A landscape with many valleys, sampled at points; each row gives a point and its height.
From any point a ball rolls to the lowest of the 2 points nearest to it. It stops when none of these is lower. Distance is the straight distance between rows; heights are no part of it.
Z_26 h=51.4: [124 117 101 116  94  99 143 158 160 142 112  82 102 100 139 114  25 164
 142 132 150 152 100 166 193 146 119 127 100 112 126 103 120 115  64 102
 124 112 126 129 175 128 139 178 170 142 112 128 118 151 118  79 118 168
 173 135 133 142 123 106  86]
Z_324 h=23.7: [129 217  77  91 134 158 122 150 111 138 147 119  88 122 134  87  98 131
 140 110 109 109  73 181 157  84 109 139 141 143 185 131 114 147 152  85
  72 101 165 135 130 113 136 163 172 115 131 144 158 116 115 132 137 125
 151  94  58 128 122 105 151]
Z_239 h=28.6: [117 132 118 156 194 135 107  78 137 132 133 161  85 135 105 128 145 106
 108 166  76 134 118 117  87 100 117 118 213 115 129 157 109  86 201 154
 151 192 160 113 122 113 107  79 113 141 124 126 133 135 138 139 127 135
 144 164 171 111 136 196  99]
Z_606 h=15.0: [132 183 107  88 158 149 137 134  91 133 145 101 118 110 155 102 123 136
 114 167 137  88  93 139 126  72 103 184 137 161 119 119 124 114  95  73
  65  93 151 142  60  88 168 164 122 109 159 124 174 100 105 150 157 138
 159  95  45 103 110  99 147]
Z_545 h=62.3: [173 145  67 127  97 118 103 129 128 137 130 100 142  89 126 141 106 131
 143 198 135 126 140 150 151 136 122 140 128 170 135 117 130 136 111 109
 149 152 171 134 157 127 103 153 172 102 144 154  90 152 135 109 136 127
 160 160 122 134 135 140  90]
Z_803 h=34.1: [104  86 212 135 127 140 150 113 141 117  94 145 154 160 150 117 167 138
 151 115 149 135 122 112  86 105 173 124 160  92  99 148 107 104  96 128
 100  95 102 137 104 127 126  97 151 158 116  97  64  85 124 179 132 105
  80 176 160 107 123 152 177]
Z_935 h=48.3: [ 95 138 139  90  98 143 175 167 141  91 103 100 143 113 119 117 175 151
 165 187 163 139 150 137 169 106 133 125 125 125 198 112 114 121 120 132
 124 193 105 101 136 162 107  84 139 138 157 115  92 169 111 104 127 130
 154 153 123 121  87 135  74]
Z_268 h=32.7: [ 99 132 145  99 130 137 173 132 114 140 115 108  81 139 115 118 131  98
 115  68 173 115 109 153 129 122 172 114 162  97 128 126 121 123 110 155
 113 154  96  96 115 141 118 122 156  86  83 142  87 134 121  98 109 116
 135 167 125 149 138 174 139]
Z_441 h=25.3: [139 125  89 164  94 150 131  77 151 164 115 181 168 130 115 149 196 117
 157 199 101  87 127 144 109 144 123  81 131 114 170 173 148 135 140 172
 115 157 163 154 182  99 106 118 174 116 141 122 107 130 157 154 159 144
 137 171 149  98 109  95 126]
Z_961 h=51.3: [120 129 103 104  88 116 133 148 116  80  93 116 138 110 125 120 190 114
 152 149 136 137 194  93 151 136 150 106 129 103 156  91 127 167 199 185
 118 174 146 137 146 198 105  83 146 139 162 138 110 132 111 110 138 113
 124 179 124 150  91 116  77]
Z_931 h=33.9: [107 148 147  75 129 154 156 120 119 134 168  77  79 145 107 118 108 175
  94 105 185 117 119 117 156 107 144 136 113 119 150 147 124 107  43  14
  86 112  98 109  87  84 136 168  97  92 158 137 144 117  97 102 153 161
 165  69  98  95 153 105 129]
Z_74 h=27.2: [106 167 124 101 134 148 115 119 101  99 100 153  74 120 159  87  88 120
 111  62 112 142 165 146 142 107 139 122 161  94 129 104 105 168 212 212
 100 127 141 138 139 201 113 141 147 147 116 140 130 110 119 141  90 111
 102 131 103 202 166 132 130]
Z_278 h=37.8: [127 144 129  99 156 120 139  77  67 140 158 127  64 149 102 144 128  90
 119  71 102  74 107  90  69 106 152 134 136 100  78 143 112 162 114 196
  73  95 158 118  56 125 130 160 112  50  94 151 114 126 154 138 114 126
 130 131 104 141 121 132 192]
Z_701 h=34.5: [167 177  25 118 122 128  69 135 103 192 168 132  90 113  74 141 169  87
 119 157  86 102 106 129 139 129 101 112 136 145 171 108 147 160 150 113
 128 110 166 143 141 128 133 108 169  82 121 178 162 115 139  98 166 137
 131 132 108 113 102 144 122]
Z_252 h=33.8: [122 121 149  92 115  94 136  90 141 158 157 105 114 158 122 135 145 115
 127 134 168  91 121  79 124 121 170 128 177  71  79 111 127 110  44 102
  61  89  92 119 104  59 156 151 137 110  96 156 161 105  77 116 171 153
 117  86 168  57 109 127 175]
Z_730 h=44.2: [ 99 110 159 122 144  79 148 117 139 109 121 112 137 120 147 128 112 111
 114 123 157 138 148 111 117 165 155 165 127 104  50  89 122  92  75 166
 143 141  88 139 103 124 159 119  77 137  96 127 151 147  83 101 102 138
 134 118 168 156 144 113  86]
Z_904 h=62.0: [112  97 141 176  91 108 125 109 169 131 116 166 147 123 148 133 118 161
 183 135  87 145 120 143 138 134 112  96 134  94 115 175 112 108 152 149
 120 104 154 164 185  90 114 141 133 162  91 117 137 139 132 198 131 143
 107 126 188  98 119 102 166]
Z_798 h=38.7: [115 111 150 163 169 156 161  72 159 157 135 138 125 106 114 155 129 125
  89 132 141 106  71 153  83 136 119 119 166 128 114 167 123  78  78 126
 137 170 151 126 108  40 116 134  97 134  70 112 110 127 132 129 130 139
 181 186 169 114 174 187 166]
Z_756 h=26.1: [ 79 147 164  88 140 185 147 155 111  96 114 126  95 128 155  78 109 117
 113 104 169 142 146 143 120  68 157 152 191 119 132 113 121 148 141 156
 127 165  87  95  86 167 103  98 138 109 157 140  86 114 138 149  92 100
 131 134 100 163 157 174 119]
Z_692 h=61.9: [154  94 162 157 113 138 170 134 179 148  89 141  96 143 136 128 111 153
 143 146 126 139  92 143 136 136 126  92 137 105 191 131 128  92 149 120
 121 143 158 125 222 101  75 123 196 177 127 106  51 138 130 123 111 122
 147 175 191 130 135 158 123]
Z_980 h=66.3: [170 135 120 142 135 134  43 150 172 103 146 113 176  95 167 122  82 128
 149 184 113 192 190 105 135 136  97 180 152 162 121 102 148 145 137 114
 188 167 130 145 150 144 102 128 121 146 184 120 126 144 123 119 109 107
 110 118 154 137 170 166  92]
Z_295 h=45.8: [144 140 139 103 130 139 100 135 169 102  93 122  77 155 124  96 102 158
 112 104 131 162 181 110 168 108 146 108 169  92 153  94 105 119 165 121
  90 148 124 124 170 147 125  98 158 158 133 123 126 147  79  92 100 152
 111 108 182 138 133 145 114]
Z_873 h=40.8: [159 131 111  99 148 173 101 160 122 140 172 117 116 162  81 120 153 178
 122 141 136 133 138  98 145 107  91 132 103 181 185 147 144 133 130  21
 165 117 120  81  95 116 138  92 110 105 210 122 165 146 146  98 119 131
 133  53 104  87 126 159 142]
Z_574 h=37.6: [118 113 114  98 107  67 147 104 126 122 120 126 129 146 117 139 180 134
 149 123 137 106 139  77 163 133 144 114 113  78  98  97 124 110  98 149
  61  98 106 158 122 106 165 132 147 141  86 140 176 134  82 111 166 176
 123  87 153  90  71  63 135]
Z_688 h=32.0: [122 117 101 120 109 106 116  68 122 106 124 164 161 116 148 135 189  90
 175 175  96 107 161 110  93 128 145 134 154  87 108 148 132 131 150 228
  85 148 150 168 130 151 102 128 147 125 126 128  98 125 132 173 160 137
 116 185 137 138 116 102 111]
Z_968 h=22.6: [123 139 101 117 120 127 150 137 103 115 117 124 149  94 205 115 104 155
 170 173 129 126 109 164 165  99 101 169 103 163 110 128 110 113  82 100
  89  93 118 163  96 117 147 201 128 162 164 122 149 110 115 173 157 135
 145  97  58 114 119  61 100]
Z_280 h=18.7: [128 114 125 180 171 130 164  72 133 169 131 162 176  98  90 189 173 109
  63 183 110 104 157  89  81 156 116 110  94 182 127 151 137  92 148 176
 154 175 174 146 144 107 133 119 120 121 106  99 110 139 171 134 144 123
 152 213 147 112 138  95  98]
Z_43 h=25.2: [115 120 131 134 116 127 129 171 108  98  86 150 122 149 153 105  91 151
 104  17 149 132 148 116 166 149 135  84  82 128  98 126 127 170 193 143
 113  69 106 155 155 201 151 137 133 145 132 144 145 113 127  98  83 130
  96  76  90 181 127  88 140]
Z_23 h=39.6: [161 173  52 120 155 121  80 161 124 167 158 136 157  91  90 119 152  95
 114 148 108 112 126 148 159 146 100 120 118 180 150  64 144 149 176 138
 147 139 167 150 139 166 145  95 168 116 130 147 167 138 121  67 133 124
 119 145  82 149  89 119 116]
Z_117 h=47.4: [124 116 135 160 143 107 103 141 142 107 135 115 180 105 178 133  65 114
 115 147 136 166 139 138 130 155 114 177 111 137  64  89 137 127  69 129
 181 109  88 150 120 134 162 156  78 151 126 105 145 124 116 135 112 134
 121 101 127 158 163 100  82]
Z_141 h=18.1: [120 129 139 100 125 143 161 140  50 112 101 134 111 164 145 120 146 131
  91  69 165  96 118 100 110  78 148 147 110 149 119 129 121 135 144 123
  78  73 135 115  64 150 152 134 152 124 147 130 119  93 149 148 139 111
 124 103  54 140 115  88 150]
Z_483 h=53.6: [118 136 110 120 106 116 141 146 149 151 107 131 154  86 167  95  81 110
 155 143 137 124  72 194 168 125 115 123 115 114 143  96 144 139  93 143
  88 115 122 164 168 140 134 177 204 166  98 126 139 112 105 117 158 147
 137 159  79 132  82 101 129]
Z_889 h=23.5: [101 113 148  87 137 141 181 126  78 124  97 136 114 161 126  99 173 108
  96  94 153  94 103 104 117  77 136 130 133 117 154 103 129 130 156 159
  57 115 160 122  96 154 140 100 211 150 105 119  97 107 149 132 144 113
 121 169  75 123  85 111 163]
Z_446 h=34.2: [127 140 121 183 168 154 134 108 163 155 167 159 106 123  98 153 144 102
 118 145  89 117  82 168 101 135 108 103 168 139 168 168 129  90 152 141
 177 190 149  98 144  77  99 113 110 127  96 115 139 150 153 127 117 116
 162 168 175 117 149 201 143]
Z_666 h=53.9: [141  98 154 155 100 134 128 158 171 122 130 102 138 118 146 124  82 185
 186 131 129 193 122 147 153 134 100 140  84 139 185 135 182 120  84  88
 185 160  99 135 185 126 110 132 136 185 169  75 107 154 184 122 126 128
 161 108 186 115 129 157 132]
Z_719 h=42.8: [135 141  90 122 165 124  96 168 159 138 141 138 142 123 101  82  84 145
 103 103 144 132 115 157 177 160 101 147  92 183 143  79 112 107 141 106
 142 123 150 132 140 147 168 100 127 132 130 116 173 170  87  47  88 147
 145 111 103 170 111 116  96]
Z_112 h=53.8: [172 115  95 140  77  90  77 152 132 167 146  99 109 131 105 172  81 147
 147 112 120 137 137 133 168 167 131  88 106 119 112 134 142 150 109  76
 176  99 144 118 178  87 109 160 132  87 108 171 136 158 145  97 140 150
 136  95 180 100 141 129 156]
Z_807 h=64.2: [171 133  96 138 142 125  72 160 158 139 128 113 148  80 151 101  39 136
 134 170 110 169 151 148 150 127  96 166 128 190 117  89 134 137 153 131
 179 148 184 148 181 149 123 143 170 147 154 130 114 162 137 106 101 119
 146 154 125 178 163 150 101]
Z_767 h=45.6: [128 142 146 106 143 157 149 147 160 109 145 102 122 129  95 112 144 165
 129 158 146 153 128 128 144 116 111 125 138 136 207 133 140 107  85  90
 150 201  95  83 122 122  99  75 105 138 152  99 105 170 131  92 123 132
 159 122 156 113 121 190 107]
Z_868 h=30.1: [127 121 112 120 159 118 133 148  77 120 123 132 143 139  94 113 176  97
  72 116 143  95 122  58 106 123 131 142 110 182 116  87 141 143 169 141
 143 128 141 118  74 176 175  68 111 128 139 121 153 122 148  85 144 134
 114 140  71 135  71 124 115]
Z_827 h=56.2: [ 91 106 185 154 139 137 155 163 194  98 114 129 121 143 149 100 112 169
 163  70 123 195 128 154 157 145 114 110  83 108 177 133 153 126 109 122
 175 156  56 130 168 140 125  96  79 170 128  92 158 151 126 120  99 128
 132  81 174 134 124 143 135]
Z_468 h=55.8: [107 127 136 133  83 123 165 150 173 137 122 142 155 114 130 105 165 106
 181 130 124 133  96 176 176 146 135  79 124  74 192 113 149 130 141 152
 105 157  98 136 196 143 116 126 174 154  87 116 134 138  98 106 149 127
 117 166 122 118  73 116 129]
Z_851 h=32.3: [158 114 111 148 132 105 100 151 101 122  98 156 139 136 141 115  93 135
 101  69  95 134 142 126  98 164 103 111  80 157 109 132 141 155 242 158
 144  79 187 146 179 188 137 120 138 172 124 150 142 109 147 133  96 111
  94 132 104 194 156 114 138]
Z_682 h=35.0: [ 89 128 171 162 147 131 118 120 132 102 144 162 139 145 167 129 111 121
 134 100 102 151 121 138  90 130 124 149 125 111  82 164 117 135 116 140
 141  65  82 130 104 136 146 128  44 135 120 120 164 110 124 192 110 111
  77  69 119 137 154 106 166]
Z_598 h=29.5: [136 172  53 106 127 144 130 106 103 151 145 135  87 136  84 113 176 121
 118 155 108  99  77 126 151  99 112 115 135 127 180 123 123 139 157 104
  76  99 173 142 123 107 139 117 187 130 134 141 158 129 120 126 163 149
 152 115  79  91  82 100 126]
Z_84 h=57.9: [130 125 135 134  55 127 126 155 165 118 143 121 192 120 143 138 181 112
 222 160 122 135 132 162 156 139 148  90 134  96 168 140 158 145 113 123
 136 160  72 128 165 134 101 149 149 113 133 125 122 112 122 141 173 125
 104 146 135  93  85 127 127]
Z_902 h=64.6: [140  81 138 120  90  88 159  90 124 149  85 103 141 109  90 181 169 132
 143 145 157  88 142 106 122 166 151 116  92 118 100 129 128 110  93 158
 107 148 140 138 134  98 110 157 119 109  96 148  98 150 136 121 143 156
 159 173 184 122 120 105 101]
Z_693 h=38.1: [138  78 155 155 161 123 128  95 126 198 146 138 106 140  28 164 167 135
  83  82 142  98 103 102  95 161 141  91 117 152 106 142 130 138 131 116
 161 111 147 103 104 101 152  91  73  76  83 145 147 126 147 114 133 119
 115 135 162 102 117 142 199]
Z_379 h=17.4: [136 135 109 148 130 158 139  96 168 139 118 164 140 139 105 113 193 162
 123 233 100 125 135 110 132 100 107 107 121 152 196 152 122 101 165 132
 116 163 169 158 170 117 130  63 165 161 181 104 125 149 119 144 153 147
 143 126 121  96  93  81  94]
Z_166 h=47.1: [168 131 126 141 111 159  95 195 164 122 144 124 172 141 114 131 160 130
 164 105 108 153 141 140 137 152 108 111  84 175 175 109 170 159 183 104
 209 163 117 119 161 166 140 108 145 135 168 121 160 131 140  91 110  86
 103 111 130 123 118 164 141]
Z_59 h=39.3: [116 142 153 163 125 137 101 118 135 131 172 157 116 137 155 125  84 144
 162 100  93 141 101 171 116 123 109 125 137 108 101 189 128 143 102 110
 141  89 110 128 124  73 115 167  88 104 120 137 150 118 148 201 108 107
 105  64 143 106 167 137 198]
Z_332 h=36.9: [ 80 138 162 104 140 144 148 107  81 135 158 131  59 146  78 135 143  84
  94  51 146  97 117 124  98 116 168 108 166 101  78 143 125 157 128 158
 129 138  87  83  76 144 108 116  97  32 113 152 104 136 149 112  92 121
 123 132  98 142 129 173 164]
Z_637 h=23.9: [ 82 129 172  84 109 156 153 145  69 111 143 125 100 172 136 136 153 105
 105  78 172 104 129  94 117  68 163 125 159  93 119 123 117 129  91  73
  79  78  69  88  69 104 141 144 130 101 167 126 130  90 140 139 146 109
 109  75  76  68 125  82 155]
Z_240 h=49.0: [144 134 125 107 115 138 117 151 156 135 110 111  90 145 132  79  60 167
 128 102 157 158 127 146 176 108 142 132 131 138 157 113 121 124 110  78
 106 104 132 126 169 127 133 142 196 134 139 136  99 137 102 100 117 148
 141 108 138 133 143 137 118]
Z_638 h=42.3: [136 119 166 122 151 131 125 104 153 132 147 110 107 146 107 117 124 153
 104 136 155 132 112 117 114 123 127 117 171 100 130 146 136  83  61  92
 145 171 104 103 107  60  98  95  85 125 119 129 105 133 116 114 128 151
 154 119 184 113 167 189 131]
Z_541 h=29.1: [111 133 179 101 119 151 111 130 118 123 125 157 135 146 143  99 164  96
 140 111 124 117 133 136 108  65 168 128 186  82 139 105 133 142 146 151
  77 113 118 128 100 153 128 109 184 142 109 111 111  77 124 156 156 103
  71 172 115 108  85 141 199]
Z_918 h=43.3: [142 152 166 140 123 143  73 133 166 150 178 142 127 130 189 105  36 122
 173 109 108 144  97 172 113 103 121 127 179 101 130 173 149 150  65  90
 142  95  92 130 144  68  96 182 130 129 149 139 104  72 159 176 134 113
 116  96 157 113 174 188 197]
Z_509 h=63.9: [155 122  92 115  98 126 150 107 124 171 114  96 119 117  76 160 154 117
 118 137 163  86  94 137 147 157 142 112  95 141 158 120 137 132  92 111
 114 139 144 118 137 113 113 165 156  97  90 154 108 136 123  81 159 143
 169 173 125 110 117 123 116]
Z_80 h=54.2: [130 134 110 135  93 106 116 162 111  85 119 112 184  98 144 156 160  80
 168 137 124 140 167 138 137 176 152 134 122 112 105 100 138 179 146 178
 160 167  99 113 119 187 112 131 100 102 134 129 116 132 126 117 119  94
  94 164 116 157 120 132  86]
Z_156 h=47.5: [159 191 129  94 120 141  66 153 153 162 171 108 123 139 158 100  70  67
 127 121 130 101 101 155 123 113 147 136 200 126 155 136 158 141  83  75
 120 121 108 105 142  95 113 151 167  91 112 152 105  74 110 128 167 122
 125 125 117 121 135 205 181]
Z_321 h=51.0: [169 151 105 126 112 115  66 151 175 172 179 113 120 141 113 126 105  93
 139 111 115 130 110 148 156 156 127 104 149 133 161 141 164 141 102  74
 170 132 105 104 169  89 114 123 141  89  96 160 143 131 118  88 144 126
 126 107 160 104 132 180 174]
Z_773 h=16.3: [100 142 133 103  96 130 120 182  97 100 125 132 131 138 147 122 125 112
 151  56 152 135 144 147 166 129 160 103 123  91 125 114 130 173 142 130
 121 103  65 116 116 175 126 152 133 101 128 153 141 114 116 104 119 104
  92  86  91 130 112  96 142]
Z_779 h=9.6: [124  94 138 186 149  98 127 109 131 119 109 151 156 124 112 173 157 115
 103 146  99 132 176  94  70 170 131 115 122 155 104 156 119  97 180 165
 178 153 169 137 138 129 107 101  97 130 115 121  86 130 161 138 118 109
 124 211 189 136 153 137 114]
Z_677 h=30.3: [100 149 170 117 162 151 125 131  86 111 143 153 140 162 173 123 104  72
 101 125 111 129 106 134  60  77 125 199 145 112  90 126 114 126 119 156
  86  70  93 131  64 150 158 124  63 146 140  92 152  72 126 183 136 123
  86  87  77 139 119 104 172]
Z_970 h=58.3: [ 95  97 187 157 141 139 141 147 179 120 112 146 102 145 152  96  84 146
 142  42 135 171 139 156 152 133 143  86 139  98 114 126 130 147 142 151
 160 118  80 136 179 160 131 111 123 121 113 119 126 124 115 128  83 121
  97 112 171 161 143 160 173]
Z_395 h=60.2: [122  82 171 161 137 116 155 114 153 139  91 148 104 135 143 114  99 144
 144  96 116 149 129 145 132 138 137  87 155  81 119 132 103 117 172 157
 108 115 156 141 202 132 126 123 172 163  82 117  96 125 120 148 103 117
  86 164 185 140 134 148 173]
Z_571 h=28.8: [ 98  71 157 144 104 136 209 122 127 125  79 101 157 114 176 141 104 174
 150 149 154 150  99 153 147 126 113 143  67 151 106 148 123 123  58 114
 136 104 101 141 110 121 137 176 123 182 138 100 108 101 164 174 142 136
 145 129 103 145 145  93  82]
Z_236 h=56.3: [172 104  92 147 111  94 108 141 106 146  98 118 102 143  80 159 148 139
 114  93 121 121 160 110 141 173 134  86  90 132 115 121 121 156 168 127
 158 106 164 125 157 136 118 102 128  96 115 162 127 147 140 106 109 123
 119 127 172 130 135 124 128]
Z_448 h=14.7: [112 168 144 123 165 157  84 127 123 104 146 148 106 126 162  99  77  99
 109 115 102 157 144 163  87 113 127 179 185 115 107 130 123 147 163 181
 148 147 109 122 102 172 102 129  88 108 142 137 131 105 132 166  92 111
 103 122 115 184 177 170 119]
Z_870 h=51.5: [155 138 111 116  94 116  92 198 156  96 128  88 141 127 114 147 120 123
 163 119 136 162 174 137 175 182 142 101  98 116 152  98 155 170 120 107
 176 174  91  98 155 157  96 119 101  92 154 143 135 160 119  61 116 123
 120 115 155 129 122 158  92]
Z_334 h=26.2: [140 150  89  90 106  99  71 177 109 111 153 112 165 113 173 119 117  80
 164 138 142 143 158 135 173 143 135 133 145  90 114  70 142 158 122 108
 130 110  71 120 110 157 137 158 117 116 152 149 178 122  81  97 145 116
  87  87  93 120 105  85 106]
Z_515 h=38.8: [136 150 110 130 184 142 110 166 128 118 142 119 185 101 132 103 105 169
 100 155 136 123 143 119 153 114  89 189 100 227 117  96 104 116 135 103
 155 112 145 130 106 155 173 104 105 127 160 114 150 158 107  87  98 133
 144 105  67 166 134 136 113]
Z_743 h=38.3: [141 101 136 194 121 106 123 148 133 157 138 162 181 123 125 151 124 121
 128 120  68 125 108 164  93 182  93  93  54 154 122 144 153 136 193 141
 186 118 170 152 194 140 139 134 147 147  96 121 145 131 170 144 108 100
 101 169 128 139 122 112 165]
Z_890 h=25.1: [109 127  95 146 150 136 196  63 126 147 116 143 131  76  93 175 152 115
  93 189 122  95 112 124 119 167 102 137  92 138 142 153 110  71 132 176
 113 194 175 134 143  70 116 156  96 139  96 107 127 191 147 126 118 155
 208 187 154 146 144  88  60]
Z_215 h=58.5: [168 158  59 126 121 118  92 115  69 104 116 132  77 135 114 144 115 139
 105 103 105 122 159 117 121 138 127 135 108 151 106 151 112 156 182 129
 136 107 182 122 108 142 114 134 131 100 149 176 129 134 148 152  89 115
 150  94 115 166 168 116 102]
Z_357 h=63.3: [128  68 146 159  85 100 149 107 132 153 104 124 132 113 118 168  93 182
 158 125 139 112 119 123 131 159 120  93 115 103  82 171 111 109 108 138
 135 108 169 141 157  57 106 157  99 130  83 136 102 162 146 174 128 168
 143 140 210 104 143 111 161]
Z_345 h=7.7: [110 136 128 129 148 154 161 112 122  90 106 138 106 144 113  96 154 173
  94 170 114 136 123 100 114  79 102 154 127 170 149 159  96  95 170 111
 112 142 159 115 107 126 146  74 129 182 159 108 134 137 121 163 127 140
 146 103 101 123 124 130  94]
Z_584 h=29.2: [108 100 187 112 114 120 152 133 128 131 135 111 128 162 136 131 127 148
 125  90 180 135 129 122 150 118 156 105 125  86  93 115 127 115  51  73
 109  74  54 118 108  89 149 143 101 120 129 124 145 117  90 123 139 139
 103  50 136  90 131  99 155]
Z_775 h=33.1: [152 146  96 109 135 122  87 159 108  92 142 112 181 108 158 138 148 107
 127 195 143 133 179  84 146 126 116 169 139 155 108  77 122 146 139 113
 140 111 109 123  92 175 153 112  95 143 194 134 163 138  92 106 130 110
 109  92  80 131 117 101  89]
Z_587 h=17.7: [146 131 135 134 155 145 134  96 106 119 131 125 161 123 127 154 157 121
  92 181 124 111 115 111  82 106 117 176 135 169 105 141 131 107 109 126
 132 135 146 137  75 121 131 129 116 132 141 108 115 107 143 173 143 120
 130 134  90 116 141 135 115]
Z_209 h=33.7: [104  61 207 130 134 127 190 108 131 143  81 124 159 138 160 119 124 131
 111 110 171 122  99 135  86 127 156 155  99 129  80 118 128  97  56 132
 111  94 109 151 101 114 161 135 147 166  95  97  91  93 116 154 140 122
 111 167 123 131 137 128 149]
Z_771 h=24.7: [121 139  95 151 181 103 151 106 112 131 134 157 167  97  99 142 178  91
  72 162  96 109 137  90  87 153 103 121  90 190 138 129 144 117 184 193
 143 157 170 149 136 166 153  91 123 148 120 107 139 128 149 109 149 120
 129 176  86 144  92  88  94]
Z_20 h=60.5: [178 150  80  98 100 119 104 134  66 120 128  87 100 118 148 150  88 148
 149 146 143 125 149 135 131 120 145 142 136 151 115 142 110 151 115  79
 127  99 153 123 113 116  96 207 156  84 176 169  84 113 147 147 130 108
 152 115 107 123 174 118 101]
Z_493 h=36.8: [118 117 114 107  83  95 132  88 114  82  99 131 147 105 183 129 133 122
 184 172 126 132 165 115 124 125 146 166 151  82  77 140 104 113 116 193
  80 131 118 159 123 126 104 180 134 153 137 138  98 123 126 190 139 143
 135 136 161 145 142 100  63]
Z_435 h=20.2: [100 105 142 172 176  93  97  97 163 131 133 169 135 121 118 142 154  94
 155 141  84 133 161 118  83 150 141 102 186  97  98 140 108  92 188 189
 152 153 165 142 142 141 113  83 100 123  99 126 127 127 122 135 135 106
  98 209 193 121 126 158 160]
Z_442 h=37.2: [145 145 117  81 130 164 118 129 117 155 175  74  77 155  66 149 130 193
  99 134 164 115 129 101 148 121 119 127 106 142 206 153 119 124  78   4
 122 119 130  81 105 100 116 123  95  78 173 152 138 148 124  79 156 161
 166  89 126  82 135 147 127]
Z_620 h=24.3: [145 142 113 115 131 116 111  83  62 122 164 124 144 144 145 169 164  69
 120 185 102  97 122  94  57  98 122 176 159 113  94 123 126 139 108 142
  91  99 116 114  54 116 135 158  82 118 158 114 139 104 143 184 148 115
 112 102  92 100 110 114 134]
Z_785 h=34.4: [103 147 108 128 162 117 182  70  67 134 123 130  54 139 103 131 143 118
  79  65 106  89  75 121  94 122 121 136 107 122 104 168 107 136 157 178
  78 128 168 114  71 119 140 143 104 107  86 131 139 146 144 143 107 133
 158 122  80 163 134 113 129]
Z_109 h=41.7: [111 142 152 112 103 122 106 110 150  78  99 130 109 130 170 104 115 156
 158 131 127 171 183 110 156 101 144 130 190  59 129 136  99 129 146 164
 101 162  91 133 131 133  97 137 116 164 133 140 115 118  92 161 111 133
 104 110 198 136 155 137  91]
Z_31 h=30.2: [124 143  95 131 149 135 169  77 109 133 127 107  61 110  74 146 127 151
  79 133 125 107  99 128 126 148 114 148  98 145 126 154  96 102 132 124
 117 168 184 104  92  95 136 131  74 114 106 128 136 179 132 120  84 145
 206 134 124 161 157 112  71]
Z_297 h=42.5: [159 109 138 192 111 127 108 163 132 110 134 141 211 127 138 185 155 125
 143 125  82 144 145 121  92 163 108 120  72 179 116 140 156 145 170 110
 209 112 133 138 141 164 146 135  97 137 141 105 149 109 165 145 128 100
  83 120 111 124 130 118 139]
Z_506 h=34.3: [131  72 165 151 130 127 150 113 103 140 122 135 155 151  67 169 222 121
  98 120 134 102 121  63  86 137 139 108  94 157 115 142 134 141 134 112
 163 110 112 105  75 141 166  85  77 123 122 105 148  98 153 123 159 124
  95 131 115  96  86 116 146]
Z_246 h=41.1: [111 123 141  98 137  88 160 118 135  95 103 125 115 148 141 111 131 158
 105 141 158 127 149  90 140 131 143 164  96 126  89  93 104  75  91 123
  84 120 115 146  95 132 188  99 114 185 119 119 167 139  69 105 124 171
 143  94 136 138 108  84  73]
Z_470 h=50.9: [128 100 159 188 162 149 128 139 161 128 140 134 169 120 161 125  64 147
 121 122 107 182 120 157 108 133  94 169 105 170 127 135 159 126 102 117
 211 139 115 152 141 127 119 136 115 159 127  90 115 126 183 162 115 115
 129 129 147 149 188 156 128]

Two balls start at each pair of points below. Name the first point that both come to, or write -.
Z_240, Z_246 -> -
Z_827, Z_26 -> -
Z_321, Z_468 -> Z_345
Z_693, Z_278 -> Z_280

For each start below, name the point where the ball stops.
Z_902 -> Z_141
Z_80 -> Z_779
Z_20 -> Z_345
Z_483 -> Z_345

Call two points neighbours if one is among the 2 nearest of the other. Go from one point of each pair to the other, from neighbour to neighbour, staying as low as possible. Name the highest point that can't be avoided.
Z_141, Z_773 -> Z_719
Z_345, Z_779 -> Z_236
Z_779, Z_448 -> Z_278
Z_141, Z_606 -> Z_803
